Each scene shows the same named points in several views. A view is turned or mirrored, and shifted as a whole, has a little noise and may leave points out.

Scene 1
View 1
Q_406: [ 11 -12 -12 -31  11  -8 -19 -16  -7  12   1   3  -1   8  11  33  -2  -7
  -5   5 -14   2   4  -7   8  23   7]
Q_568: [  3 -17 -12 -29  -4  -3 -27  -4 -19  31 -11  -2 -17  16  12   2   6  -8
   2  -3  -3   7  16   3 -27  25 -10]
Q_824: [ 10  -5 -11 -12   2   7 -25 -17  16  -8   8   4  -2  10  12   2 -10  16
 -15   0   8  10  10  -8   6  32  -4]
Q_182: [ 12  -2 -13 -24  18   0 -10 -13   5   7  14  13  -1   1  27   8 -32  23
  -3   3   7   0  16   5  -6   9 -10]
Q_383: [ 12 -16 -19 -11   7  -9 -32 -24   7  -9   4   7   5   0  17  42 -11  20
   1   9  -5  -2  -7 -10  37  28  11]
Q_997: [  1 -22 -17 -10 -17  -1 -43  -6 -10  20 -13  -2 -18  17  13  -9   8   7
   6  -5   8   9  12   0 -20  34 -13]
Q_501: [  2 -22 -17 -11 -16  -3 -45 -10 -10  16 -14  -2 -15  14  11   3  10   5
   5  -4   3   9   5  -3  -6  37  -7]
Q_423: [ 12   0  -7 -26  13   9  -7 -10  10   5  11   5  -4  12  13  -6 -16   4
 -21  -1   5   9  21  -2 -17  20  -9]
Q_20: [  6 -24 -23   6 -15  -4 -52 -18   8  -9  -5   2  -6   7  16  16  -1  31
   6   2  11   3  -6  -6  26  42   0]
Q_768: [ 13  -6 -12 -30  22  -4 -10 -15  -1  10  10  10   1   3  21  24 -22   8
  -5   5  -5  -1  11   0   1  11   0]
Q_72: [  9 -24 -16 -27   5 -17 -36 -19 -17  15 -11  -1   0   6   6  58  12 -13
   4   8 -23  -3 -10 -11  27  30  20]
Q_202: [  8 -16 -21  -6   4  -7 -35 -14  -2   7   2  14  -6  -2  33  16 -28  38
  17   4  12  -4   5   8   8  15  -9]
Q_653: [  7 -13 -15 -15   0  -2 -29 -14   0   6  -1   6  -6   7  18  11 -10  16
   0   1   4   3   7   0   1  25  -3]
Q_811: [ 11   0 -10 -21  13   8 -12 -11   9   3  13   9  -4   8  21  -9 -25  21
 -11  -1  10   6  21   2 -15  15 -14]
View 2
Q_501: [  7  11   2   6  14 -23  11  11   3  28   5   1 -14 -20  -4  -4  34 -13
 -10  -8  -6 -16   8  -1   3  -3   3]
Q_653: [  4   1   9  -1  15 -17  24   8   2   9   0  -3 -20 -12  -6  -4  15 -13
 -17   0   4  -2   3  -9  -3  -2   4]
Q_997: [  7  11   4   8  18 -23  10  16   3  32   7  -2  -7 -21  -2  -5  36 -10
   0 -15  -5 -24   1  -8   4   1  11]
Q_568: [ 14  17  -4   4  25 -17   0  15  -6  22   0  -2 -21 -19  -5   0  35 -22
   1  -6  11 -22 -10 -25   3  -1  12]
Q_406: [ 13  11  -7  -7  23 -13  10  -1  -9   2 -12   3 -47 -10 -15   3  15 -28
 -27  16  19  10  -5 -16  -9 -10  -7]
Q_811: [ -1 -12  14  -1  27 -15  27  13  -1   1   0  -5 -18  -3 -10  -1  -8  -8
  -2  -5  14   2 -18 -31 -12   6  16]
Q_824: [ -3  -9   8   1  19 -22  25   5   4  14   1   4 -22  -5 -17  -1  -3  -7
 -17  -3   0  10  -8  -4 -19   0   1]
Q_423: [  2  -6   6   0  31 -16  15  11  -2   8  -3  -1 -26  -2 -18   5  -4 -13
  -2  -6  16   3 -25 -29 -17   6  10]
Q_72: [ 21  23 -14  -7  11 -16   6  -7  -6   9 -14   6 -50 -20  -8  -2  41 -36
 -46  26  10   7  22   5   3 -22 -22]
Q_182: [  2 -11  16  -7  22  -9  34  11  -5 -11  -3 -10 -23  -5  -4  -4  -4 -14
 -12   4  21   6  -7 -33  -4   3  12]
Q_20: [ -3  -5  12   2   2 -25  34   2  13  20   6   1 -13 -16  -5  -9  17  -4
 -33   0 -15   6  25  20  -1 -10  -8]
Q_768: [  8  -1   5  -8  23 -10  24   5  -8  -8  -8  -6 -36  -7  -8  -1   4 -23
 -20  12  22  10  -6 -28  -5  -4   2]
Q_202: [  1  -9  18  -5   9 -14  41  11   1  -3   1  -9 -15 -11   4 -10   9 -11
 -25   4   5   3  14 -12   5  -4   7]
Q_383: [  3  -5   6 -10   8 -16  34  -4   4  -1  -6   0 -36 -10  -8  -6   9 -18
 -46  19   3  23  23   8  -5 -17 -16]
View 3
Q_811: [ -1  16   9 -10   6   9  14 -32 -13  13 -28  -3  26  18  -6 -19 -25   1
  28  11  12 -22   1  12 -26  -9  20]
Q_406: [  8  20  21  25  10  17   7  10   0  16  -6 -19  32   1  -1  -8 -15  -1
  23   3  -2 -13  -3  15 -22 -10  10]
Q_423: [  4  20  12  -2   7   8  24 -20  -9  10 -27  -4  23  15   4 -18 -30  13
  36  12  18 -31   1   6 -20 -18  20]
Q_202: [ -6  14  10 -12   3  14   4 -25 -13  22 -13 -14  20  10 -12  -9  -4 -19
  14   3   6  -5  -8  25 -19  13  10]
Q_20: [  3  27  13 -12   0  15  21  -4  -9  25  -3 -21   0  -3  -6  -2   6 -13
  10  -6  12  -5 -16  24  13  29  -5]
Q_824: [  5  28   8  -8   3  10  26 -12  -9  16 -11 -12   8   3   3 -11 -16   4
  28   2  25 -21  -9  12 -10   0  11]
Q_653: [  1  18  14  -3   7  12  14 -12  -8  18 -16 -13  21   9  -7  -9 -10  -5
  20   4   4 -12  -5  18  -7   4   9]
Q_182: [ -4  14   8  -8   9  13   6 -31 -12  13 -19  -9  27  15  -6 -17 -20  -8
  25   9  14 -18  -2  16 -40  -9  22]
Q_383: [  2  26  11   8   5  23   4   7  -4  23  14 -29  12  -9   0  -2   4 -20
  12  -6  14  -5 -16  21 -27   9   5]
Q_997: [  8  12  24  -3   6   3  29 -13  -7  18 -37  -1  25  18 -12 -12 -13   9
  20   8 -12 -11   3  20  29  10  -1]
Q_72: [ 13  20  28  42  14  23   0  34   5  23   7 -29  34  -9  -1   4  -1 -10
  12  -3 -17   0 -10  22 -12   3  -2]
Q_768: [  2  16  15  10  10  16   4 -12  -6  14 -11 -12  32   8  -2 -12 -19  -6
  25   7   6 -16  -3  15 -40 -12  18]
View 4
Q_824: [ -1 -12 -27 -16  -8  11  17   3 -16 -23  34   0 -18  12 -20   6 -20   1
  13  -8  -9  -8   5  10   1   3 -14]
Q_406: [ -8 -29  -9 -13  -8   3   9  -2 -11 -24  44 -11   3  16 -13  -2  -1  15
   8  -8   4  -8 -15   5 -33   8  -9]
Q_997: [-20 -20 -32 -36   0 -15  23  -3 -12  24  38 -15 -22   0   2  -3 -10  15
  19 -14 -15 -17  -4   3  -6  -6  -5]
Q_383: [ -8 -10 -15 -17  -6  13   3   1  -1 -44  33  13  -5  20 -12  -2   0  -8
  29  -1  19 -10   4   6 -35  12 -14]
Q_20: [-21  -2 -30 -30  -2   5  10   2  -1 -11  23  17 -22   9  -1  -4  -6 -14
  37   2  11 -20  14   4 -12   6 -14]
Q_202: [  0  -7 -30 -26   3   0  25   3  -3 -24  47   1 -25  15  -8  -2  -8  -6
  34 -26   2  -9   9  13 -30  -3 -15]
Q_811: [ 15 -15 -32 -15  -4   4  31   4 -19 -25  52 -14 -25  14 -25   6 -23   7
  11 -32 -20  -2   1  15  -4  -7 -14]
Q_568: [-12 -32 -23 -26  -3 -16  23  -4 -16  15  48 -28 -11   5  -1  -1  -8  28
   7 -19 -16 -12 -18   4 -16  -5  -3]
Q_72: [-27 -31   0 -17  -8   1  -6  -6   0 -21  35  -2  15  15   0  -8  14  13
  14   8  25 -13 -18  -2 -51  17  -6]
Q_423: [  9 -19 -28 -14  -7   6  26   3 -21 -22  46 -14 -19  14 -26   7 -22  11
   4 -22 -19  -2  -4  12   1  -5 -13]
Q_653: [ -4 -16 -26 -23  -2   0  19   0  -9 -14  41  -5 -16  12 -10   0  -9   4
  22 -16  -3 -10   0   9 -18   1 -11]
Q_501: [-22 -18 -29 -34  -3 -11  16  -3  -8  15  33  -7 -17   3   4  -3  -5  10
  22  -7  -6 -19  -3   3  -9  -1  -6]
Q_768: [  8 -23 -15 -11  -4   5  20   0 -13 -35  55 -14  -7  20 -20   2  -9  12
  12 -25  -3  -1 -10  11 -32   0 -12]
Q_182: [ 16 -15 -27 -14   1   4  29   5 -14 -34  57 -13 -22  20 -21   3 -16   5
  18 -35 -11   0   0  16 -25  -5 -15]
View 5
Q_653: [  1  -4  -8 -16   1 -14  -7  -1  13 -18 -17 -10   0  17   0 -13  32   6
  12  -6   4  -2  11 -14  18   3   0]
Q_811: [ -6 -27   5 -27  -3  -5  -2  -6  18 -12 -17   0  -4  35  -8   2  10   7
  11  -1  -3  -1  11 -20  42  -3  -5]
Q_568: [  6   0  -5 -19  -1  -2  10 -23  10 -16   0 -24   7  27 -24 -15  25  -9
  -8 -19  11  -8  17 -19  10  19   0]
Q_768: [ -2 -19 -15 -34   7 -20   0 -10  32  -1   6   0  -6  29  -1   7  20  15
  10  -1   3  -2   7 -17  21  14  -1]
Q_406: [  0  -9 -22 -24   7 -21  -4 -11  35  -1   9 -14  -5  20   5  -5  32  11
   5  -5  10  -7  14  -9   4  22   5]
Q_383: [  0  -2 -28 -21  12 -36 -20  10  32  -8  -5   2  -9   6  25  -5  43  24
  26   3   3   1   1  -8   6   9   4]
Q_182: [ -5 -19  -5 -35   5 -15   1  -2  22  -9  -5  10  -4  34  -7  11  12  14
  15   0  -4   3   2 -22  34   1  -3]
Q_501: [  7  12  -8  -8   0  -9  -2  -8   3 -25 -17 -23   7  12 -10 -24  39  -3
   5 -16   8  -4  12 -16   6   8   1]
Q_20: [  3  12 -16  -5   4 -25 -21  15   7 -27 -29  -8   0   1  16 -21  48  12
  24  -5   2   3   3 -10   9  -5   1]
Q_202: [  4   0 -11 -26   9 -25  -4   6   8 -23 -14   9   1  20   2   1  30  16
  22  -6  -4   6  -5 -24  21  -1  -5]
Q_423: [-10 -29   4 -23  -5   1  -3 -11  27  -4 -12 -10  -5  34 -10  -2  13   3
   2   1   1  -6  22 -14  36   5  -1]
Q_997: [  6   9   0  -8  -2  -2   4 -11  -4 -30 -19 -24  10  19 -19 -22  33  -9
   0 -19   7  -5  14 -20  12   5  -3]
Q_72: [  6  11 -41 -20  15 -34  -8  -9  37   0  17 -19  -3   2  16 -11  50  14
   8  -7  18  -9  11  -7 -21  33   9]
View 6
Q_768: [-11  19 -26 -19   1 -11  22  -5  16   4 -30   8  -4   7  -3  13  26  16
 -18 -13  19  -8   5  -3  30  13 -27]
Q_406: [-10   4 -19 -16  13  -8  27 -11  10  13 -27  -4 -15   5   1  15  17  24
 -11 -22   8  -9   7 -12  35   7 -14]
Q_824: [ -8  11 -30   2   2 -10   6  -4  -1  -9 -15 -16   9   9  -5  20  15  17
 -12 -10  15   5  18   9  13   4 -15]
Q_383: [-14   2 -16 -15  11   5  24 -12   0  27 -16   0  15  19  13  -4  13  21
  -7 -14  14 -13  23   2  13  18  -6]
Q_568: [-11   2 -21   3   4 -21  24 -16   6  -7 -38 -11 -23 -30 -14  31  18  12
 -24 -20  -2  14   9 -24  34  -5 -24]
Q_423: [ -4  22 -38  -6  -3 -21   9   1  12 -23 -26  -9  -7   3 -16  31  25  18
 -17 -10  19   6   4   4  27   0 -28]
Q_997: [-10  -2 -22  17   0 -16  17 -19  -8 -10 -32 -19  -7 -36 -13  28  11   7
 -28 -17  -3  24  23 -18  16  -4 -18]
Q_501: [-11  -6 -19  13   6 -10  20 -21  -8   1 -27 -19  -3 -27  -4  21   8  12
 -22 -18  -3  17  24 -19  16  -2 -11]
Q_202: [-14  14 -23  -2  -8  -3  19 -10  -1   9 -30   5  19 -10   2  -1  20   3
 -24  -6  16   6  24  -1   9  17 -24]
Q_811: [ -7  27 -37  -4 -10 -19   8   0   9 -21 -28  -2   5  -2 -14  23  27  10
 -22  -5  22   9  10   6  21   7 -32]
Q_653: [-10   8 -24  -1   0  -9  18 -11  -1   2 -27  -7   4  -8  -4  14  16  11
 -19 -13  10   5  19  -5  17   8 -20]
Q_182: [-12  27 -33 -12 -10 -14  16  -1  14  -7 -32   9   7   0  -7  11  29   8
 -24  -4  23   2   9   4  23  14 -34]

Which points are out of place in each view (at most two, in the order of its rows)? Write none if all are in place.
view 1: Q_202
view 2: Q_406
view 3: Q_811
view 4: Q_423
view 5: Q_653
view 6: none

Scene 2
View 1
Q_41: [ 30 -14  22  16 -16  -7   3  24   3  17 -11  18  13 -12 -20  24  12  19
   3  19   3 -12  -9  10  41   1   5]
Q_903: [ -4  -5   9 -10  29  -5   7  -1 -20  16 -10  -6   8   3  -7  27  -2   8
  16  12  -3   1  -7  15  18   4   5]
Q_837: [ -1 -18  23 -11  21 -16  11  -9  -6   4 -14   8   5   3  -6  20  -9   6
   7  11  -5  -1  -7  23   2  -5  15]
Q_841: [-26 -32  16   6  20 -14   6  -2  -2 -10  -1   5  -3  -2  12  27  21   7
  10  -1 -23   8 -13   9  11   2  37]
Q_434: [ 39  -1  17   8  -8  -7  12  25  -8  22 -18   7  17 -10 -23  15   4  20
  13  22   6  -5   5  18  34   7   1]
Q_149: [ -5 -14   8   7  12  -5   2  13 -12  10  -4   0   7  -6   0  30  20  13
  15   9 -10   0 -11   5  33   8  15]
Q_447: [ -8  -9   4   1  21  -2   3  10 -19  14  -5  -7   7  -3  -1  30  15  12
  19  10  -9   3  -9   7  29  10  11]
Q_246: [ -8   3   1 -18  42   0   5  -5 -31  23 -12 -14   8   8  -8  29  -9   7
  21  14   2   1  -9  16  17   5  -5]
Q_927: [ -4  -4   1  -2  25   0   1  12 -23  21  -6  -8  10  -1  -5  32   9  12
  19  13  -3  -1 -11   6  33   8   2]
Q_253: [  1  -1  -1  -1  25  -1   9  15 -26  19  -9 -16  12  -3  -4  24  14  13
  26  12  -8   8   0  11  29  13   9]
Q_645: [ -1 -24  20  10   2 -11   2   9   2   4  -4  14   4  -6  -4  28  14  13
   6   9 -10  -4 -15   9  26   0  20]
Q_982: [  9 -12  28 -17  22 -16  14 -16  -7  10 -19  12   7   8 -16  16 -25   6
   2  14   2  -4  -5  30  -5 -10   7]
Q_861: [  1 -15  15   0  15 -10   7   4  -9   9  -9   4   7  -2  -5  24   6  11
  13  11  -6   0  -7  14  18   4  15]
Q_432: [-13 -24  21  -5  20 -14   5 -10  -4   0  -8   9   1   3   0  26  -1   7
   4   7  -9  -1 -15  15   7  -5  20]
View 2
Q_447: [ 10  -3  -7 -30   2  18  25  -8 -10   1 -13  -2  -2  18   2   7   3  -8
   0 -13  -4   7   0   2  -1   3 -20]
Q_837: [ 18   0 -14 -19 -15   3  23 -15  -3   3  -5  11   8  32  12  -3   2   2
   7   1  -3  35   2   2  -2  -4 -16]
Q_645: [  6  -6 -12 -14 -19  20  26  -2   9  18  -7   2   0   4   5  -3  11  17
  17  -6   7  23  18  -4  -9   7 -11]
Q_903: [ 21  -1  -5 -27  -5   7  24 -14 -13   1 -13   3   6  36   4   2   3 -13
   3  -7  -6  24  -6   2   1  -3 -18]
Q_841: [ -6  -3 -26 -22  -8  14  36 -13  14   0   3  21   5  10  24  -3  -1  15
  -8   0   9  13  19   6  -2  12 -22]
Q_41: [ 21  -5  -1 -12 -19  22   9   6  -7  19 -19 -23  -8  -2 -14   4  17  14
  40 -13  -5  27   8  -9 -20  -3  -3]
Q_246: [ 26   0   1 -33   3   2  24 -19 -22   1 -18   3   9  48   3   0   2 -29
  -6  -9  -8  21 -16   3   7  -5 -23]
Q_253: [ 15   2  -7 -33   7  16  19  -6 -19 -11 -18  -6  -4  22   0  13   1 -13
   2 -14 -12   8  -8   4  -2  -1 -21]
Q_982: [ 34   2 -12 -13 -26  -8  17 -22  -8   8  -7  14  16  47  10 -10   4   1
  15   8  -6  55  -4   0  -2 -12 -12]
Q_434: [ 32   1  -4 -15 -15  16   2   5 -19   1 -22 -24  -6  10 -16  12   9   9
  39 -13 -17  30  -6  -4 -19 -12  -4]
Q_432: [ 11  -3 -17 -18 -16   6  30 -16   5  10  -2  17  10  28  15  -7   5   5
   2   1   5  31   9   2  -1   3 -17]
Q_861: [ 19  -3  -8 -21 -11  11  20  -8  -8   6 -13  -2   2  22   1   1   6   1
  14  -7  -4  27   0   0  -6  -3 -13]
View 3
Q_903: [ 10 -21   5   6  11  21  -6 -31  28   0  -3   2 -16  17 -10   0  -1  32
 -23   5  -4   2  -3 -16   9  21  16]
Q_447: [ -2 -17  11   7  11  14  -7 -29  19  10  -5   5 -16  12  -7  -6   2  26
 -20   5 -13   9 -18 -16   5  11  27]
Q_432: [ 13 -23   6   3   3   6 -15 -22  28  14  11  16 -13  17  11  -8  -1  46
 -15   3   0  12   4   0   9  26  17]
Q_434: [  7 -20   6  -2  -2   4  10  -9   6   9 -11 -14 -10  25 -28 -20  15   3
 -14 -14  -1  14  15 -28   6 -18   9]
Q_246: [ 12 -23   4  10  17  34  -7 -39  32  -9 -11  -1 -19  14 -20  10  -5  32
 -28   8  -5  -7  -6 -21  12  27  15]
Q_861: [  6 -21   6   3   5   8  -7 -22  22  11   3   6 -15  16  -1 -10   4  30
 -16  -1  -4  13   1 -10   6  11  18]
Q_645: [  4 -20  13   3  -2  -3  -8 -14  13  27   4  12  -6  17   3 -17   7  35
 -11  -1  -6  21  -3  -5   3   5  24]
Q_253: [ -5 -17   7   6  17  21  -5 -33  23  -1  -6  -2 -25  10 -11  -5   1  14
 -24   3 -12   6 -18 -24   7   5  21]
Q_149: [ -5 -18  13   6   6   6  -8 -24  14  18  -2   7 -13  13  -3 -11   3  26
 -16   3 -13  15 -17 -12   3   6  29]
Q_41: [  6 -21  12   2  -9  -6   8  -2  -4  27 -10  -3   2  26 -20 -24  16  19
  -9 -11  -5  21  10 -19   3 -14  18]
Q_927: [  4 -21  12  10   8  19  -5 -29  17  10 -11   3 -11  15 -14  -2   1  29
 -22   6 -10   3 -12 -18   8  15  25]
Q_841: [ -4 -19  10   3   9  -2 -22 -25  30  23  21  23 -20   7  27 -15   0  45
 -13   5  -7  22 -15   6   3  20  29]
View 4
Q_434: [ -5  27 -15 -19  13 -11 -21 -16   4   9  16 -11  20   2 -17   7 -14  -6
 -16   5  13  -7  27 -25  -2   5  19]
Q_432: [ 15  13  -6 -21   4  -6 -25   0   6   2  17  13  11 -20  16 -24 -20 -13
   8   5 -17  16   3  10 -30  -4  -6]
Q_861: [  8  11 -12 -21   7  -6 -23  -8   7   4  18   4  10 -13   2 -11 -18  -6
  -2  -2  -6  11   9  -2 -22  -2   2]
Q_841: [ 24 -10 -18 -31   4  -1 -20   2  -2  -7  24  16   0 -20  16 -20 -28   1
  11  -1 -24  29   7  15 -32   5 -17]
Q_982: [ -1  35   2  -8   5 -17 -35  -3  15  14   8  10  19 -19  18 -27 -12 -39
   6   6  -8   2   5   6 -27  -7  11]
Q_447: [  8  -2 -15 -18   7   2 -17 -11  12   5  18   7   6 -15  -6  -7 -18   7
 -11 -16  -7  15   0  -5 -23 -10  -1]
Q_149: [ 12   0 -15 -25   8   3 -14  -9   4   1  21   5   7 -12  -5  -5 -21  13
  -7  -7  -7  16   6  -6 -21  -5  -5]
Q_837: [  8  17  -8 -16   5  -9 -27  -6  10   5  15  11  11 -18  11 -21 -18 -20
   3  -1 -12   9   5   6 -26  -4   2]
Q_246: [ -2   6  -7  -2   4   0 -22 -12  30  16  12  13   5 -27   1 -19 -12 -13
 -14 -32  -7   9 -20   0 -32 -28   6]
Q_645: [ 17  11  -9 -28   9  -3 -18  -4  -5  -2  21   4  14  -9   2  -9 -22   6
   2  13 -10  15  16  -4 -21   3  -9]
Q_927: [  4   5 -11 -13   7   4 -16 -12  16   9  17   4   8 -15 -12  -7 -17   8
 -14 -18  -1  10  -4 -12 -23 -19   3]
Q_253: [  0  -4 -22 -14   8  -1 -18 -15  16   7  18   4   2 -15 -10  -2 -18  -1
 -18 -29  -1  11  -1  -9 -18  -9   7]
View 5
Q_447: [ -5 -16   5  18  35   5  10   5  -4 -14  -1  22  -8  18  15  -2  -5  11
   8  -4 -24  14  16 -19 -13  14  11]
Q_432: [-14  -4   2  17  40  10  -4  26 -17 -17  -5  15 -10  29   8   5   5  11
  -2 -17  -9  21  18  -5 -15  -1 -13]
Q_982: [ -9   8  11  19  29   7 -17  33 -21   9  12  25  -6  25  -3   1  -3   8
 -19 -15 -18  32  11   5  -9   8 -32]
Q_903: [ -6 -10   7  20  32   6   1  14  -9  -6   2  24  -7  19  10  -1  -6   9
  -3  -6 -26  17  15 -10 -11  16  -2]
Q_41: [  7  11   3 -15  32 -13  19   8 -16   9  17  15 -10  15   4 -22  -4  11
   5  25 -16  28  17 -21  -3 -18  11]
Q_253: [ -1 -24  10  22  29   1   6   2  -2  -6   0  26  -5  13  14  -5  -9  11
   4   4 -38  10  15 -18 -13  25  14]
Q_927: [ -3 -14  10  21  29   4  14   3   0  -8   4  27 -10  13  16  -5 -10  10
   3  -5 -26  17  12 -21  -7  21  11]
Q_861: [ -6  -7   5  12  35   3   1  16 -13  -8   1  18  -7  22   7  -2  -1  10
   1  -1 -20  18  16 -11 -13   4  -2]
Q_246: [ -8 -13  15  37  26  11   0  10   1  -3   7  37  -9  13  13  -1 -13   7
 -10 -20 -29  21   7 -14  -8  38  -6]
Q_149: [ -5 -13   3   9  38   2  13   7  -7 -16  -4  17  -9  20  14  -4  -1  11
  10   2 -19  13  19 -19 -14   4  13]
Q_837: [ -9  -4   5  17  34   7  -7  25 -15  -7   1  20  -8  25   6   2   1   9
  -6 -11 -17  21  15  -3 -13   6 -14]
Q_841: [-15 -20  -5  12  48  10  -2  23 -16 -35 -22   7  -8  34  13  12  13  14
  11 -12 -10   6  27  -7 -24  -9  -1]
Q_434: [ 11   8   9 -11  24 -16  10   8 -16  24  23  19  -6  11   1 -25  -9   9
  -1  30 -31  29  13 -15  -2  -6   5]
View 6
Q_434: [  7  23  12   2  15   2  -3  -9  23   1  36  -5 -18  -8  26   4  15  29
 -13 -13  -6  -3   8 -17  -7  31 -20]
Q_861: [  9  -8 -23   1   5  -4   5  -3  10   9  19  -1 -16 -14  19 -12  13  28
   1  -6 -14  -5  -7  -7   2  12  -2]
Q_149: [  3  -4 -28  -3   6  -6  -3  -9   9  19  24  10 -13 -24  13 -13   7  21
   1 -14 -15 -11  -1  -4   4   5 -13]
Q_645: [  8   3 -36  -3   6   4  -5  -7   8  15  20   7 -15 -18  17 -13  17  25
  -1 -21 -12 -14  -6  -6  15  20   1]
Q_41: [ 11  28  -7  -3  15   9 -13  -9  19   9  35   4 -17 -12  22  -5  21  26
 -10 -26  -4 -15   6 -17   9  37 -15]
Q_837: [ 13 -18 -26   3   1  -5  11   2   7   4   9  -7 -15  -6  20 -15  19  32
   7  -2 -13   1 -13 -10   3  13   6]
Q_903: [ 15 -20 -15   1   3 -14   7   4   8   6  16  -3 -11 -12  13 -18  12  29
   9   0 -13   4  -6 -11  -7   2 -12]
Q_927: [ 10 -11 -13  -2   8 -15   0  -1  11  13  26   6 -10 -19   8 -21   6  21
   8  -6 -13  -2   2  -9  -8  -2 -27]
Q_246: [ 17 -30  -8   3   3 -22  11   9   6   3  17  -4  -8 -11   5 -27   8  27
  16   8 -11  10  -4 -14 -17  -8 -22]
Q_447: [  4  -9 -25  -1   5 -10   2  -6   8  16  22   7 -14 -22  15 -13   7  21
   1  -8 -17  -7  -4  -4  -2   2 -12]
Q_432: [ 15 -20 -40   0  -1  -3   7   3   4   8   6  -2 -15  -9  17 -19  19  29
  10  -8 -14  -4 -15  -7  12  13  11]
Q_253: [  2 -11 -10   1   8 -18   8  -7  13  13  27   4 -13 -24  14 -10   0  21
  -2   0 -19   1   0  -4 -16  -7 -23]
Q_982: [ 24 -21 -13   6  -1  -2  15  13   8  -9   4 -18 -15   8  22 -16  29  40
   9   4  -7   9 -14 -19   1  25  12]

Which points are out of place in each view (at most two, in the order of its rows)? Write none if all are in place.
view 1: Q_837
view 2: Q_645, Q_861
view 3: Q_927
view 4: Q_246
view 5: Q_903, Q_434
view 6: Q_447
